Each scene shows the same named points in several views. A view is turned or mirrored, shifted and resized as a whole, has a little noise and may leave points out.
In the rows, zero is written as 128.

Scene 1
View 1
pabir: [ 77 110 132 112  94 135 109  88 159 107  96 106  74 204  67 147 149]
gugod: [111 132 115 134  86 114 106  99 136 103 113 135  28 181 135 146 144]
mones: [159 143 248 150  90  82  91  84 118 176 156  91 110 164 115 146 147]
pip: [162 164 192 138  73  92 130  69 122 131 118  98 106 103 183 157 126]
Nuroz: [128 146 173 121 104 125 121  80 149 109  91  95 100 124 137 147 134]
Mav: [162 171 185 135  92 107 130  71 134 119  98 100 107  90 181 151 120]
Muzad: [ 94 129 184  97  17  61 138  33 127 152 132  55 172 169  90 159 132]
Tazum: [ 94 106 177 119  99 117  90  89 140 143 131  93  97 215  52 145 154]
lur: [135 150 186 126  66  94 135  56 125 132 123  85 129 125 148 153 127]
mapu: [125 139 163 131  81  99 108  87 131 125 125 111  74 164 136 144 137]
goke: [162 168 173 140 114 121 121  84 145 107  81 110  91  85 166 145 133]
pesiz: [102 128 112 128  89 125 111 100 137  97  99 132  39 176 132 146 140]
View 2
pesiz: [166 105 140 113 123 145 117 135 133 132 126 115 116 135 146 166 127]
mones: [120 120  94  93  81  99  91 145 136 107 101 149  85 111 129 101 116]
Mav: [152 102 108 116  86  89 106  95 153 128 149 145 125 135 123 107 130]
Nuroz: [137 102 121 122  85 114 111 119 160 130 144 136 121 133 131 142 123]
pabir: [129 107 134 129  95 150 122 161 147 126 113 113 104 131 147 190 123]
pip: [169 105 120 113 105 108 109 111 145 125 130 134 122 135 127 114 139]
goke: [150 102 131 131 102 113 117  99 148 139 159 134 129 142 135 155 125]
mapu: [154 108 124 106 103 130 108 134 140 124 116 125 110 130 135 130 125]
View 3
Nuroz: [152 141 124 135 132 112 129 113 113 140 117 119 144 115 127 129 127]
mones: [136 146 129 151 119 120 136 117 124 153 170 135  88 116  93 119 121]
lur: [143 135 122 129 127 120 140  95 105 150 114 145 109 113 134 112 136]
Tazum: [172 159 117 146 101 102 127 133 136 151 156  99 144 114  80 119 131]
Muzad: [180 149 120 130  81 115 151  83 135 157 127 122 104 111  94  92 160]
pip: [134 129 133 150 138 137 139  97 121 142 126 137 104 113 137 116 129]
Mav: [125 132 133 151 154 135 128 117 117 139 133 132 117 118 135 133 110]
goke: [133 128 130 138 154 124 124 114 109 135 114 131 136 115 146 133 117]
gugod: [159 143 132 172 140 139 127 133 149 125 135  84 162 114 114 129 120]
pabir: [180 160 120 146 111 107 121 131 135 137 132  88 176 112  96 124 132]
View 4
mapu: [126 104 128 131 148 135 113 148 138 128 110 126 109 117 121 135 144]
lur: [118 112 132 152 159 120 123 135 165 139 109 135 124 119 139 138 132]
Mav: [139 124 134 145 149 110 116 120 159 131 116 149 136 140 134 146 123]
pabir: [109 104 113 120 139 168 126 155 127  96 111 113 110  89 115 108 153]
mones: [124  99 139 138 146 121 150 157 155 171  85 138  95 120 124 134 124]
Tazum: [106 103 117 127 137 161 147 168 133 127  92 121  94  94 122 109 143]
gugod: [131  98 131 114 144 144  97 147 118 105 124 116 105 117 106 141 161]
goke: [145 121 129 135 141 119 122 122 149 115 115 153 142 142 122 140 125]
pesiz: [119  98 124 126 148 146 111 150 131 118 115 117 104 107 117 130 151]
Muzad: [ 80 102 118 172 164 141 131 152 182 148 100 118 109  82 159 119 137]
View 5
Mav: [113 142 125  58 117 119 137 137 177 138  99 166 119 106  98 163 127]
Tazum: [169 160 136 127 124 112 107 144 107 131 102 140  84 168 161  97 123]
pesiz: [141 156 149 117  94 122 110 104 106 121 152 134 130 123 136 138 134]
mapu: [141 150 126 101 108 117 128 116 135 130 114 136 121 127 133 133 126]
gugod: [139 166 148 122 102 118 119  95 113 130 143 125 141 121 143 133 129]
goke: [111 153 145  76 101 126 129 144 169 138 122 173 127 106  91 160 134]
lur: [135 135 104  57 129 111 135 138 156 123  94 155 104 124 124 137 124]
Muzad: [162 116  68  43 159 102 131 147 123 107  85 140  70 168 145 104 132]
Nuroz: [132 153 137  88 104 120 125 152 141 125 120 161 111 130 104 137 132]
mones: [147 154 124 100 138 106 136 145 173 169  45 152  94 138 152 120 107]
pabir: [163 166 139 120 109 119 104 134  85 113 145 137  99 163 134 104 134]
pip: [126 136 111  55 122 114 138 126 175 141  93 156 121 104 118 152 125]

Which points are out of place in each view (at most two, in the order of its rows)? Write none if all are in place.
view 1 -> none
view 2 -> pip, goke
view 3 -> lur, Mav
view 4 -> pesiz
view 5 -> none
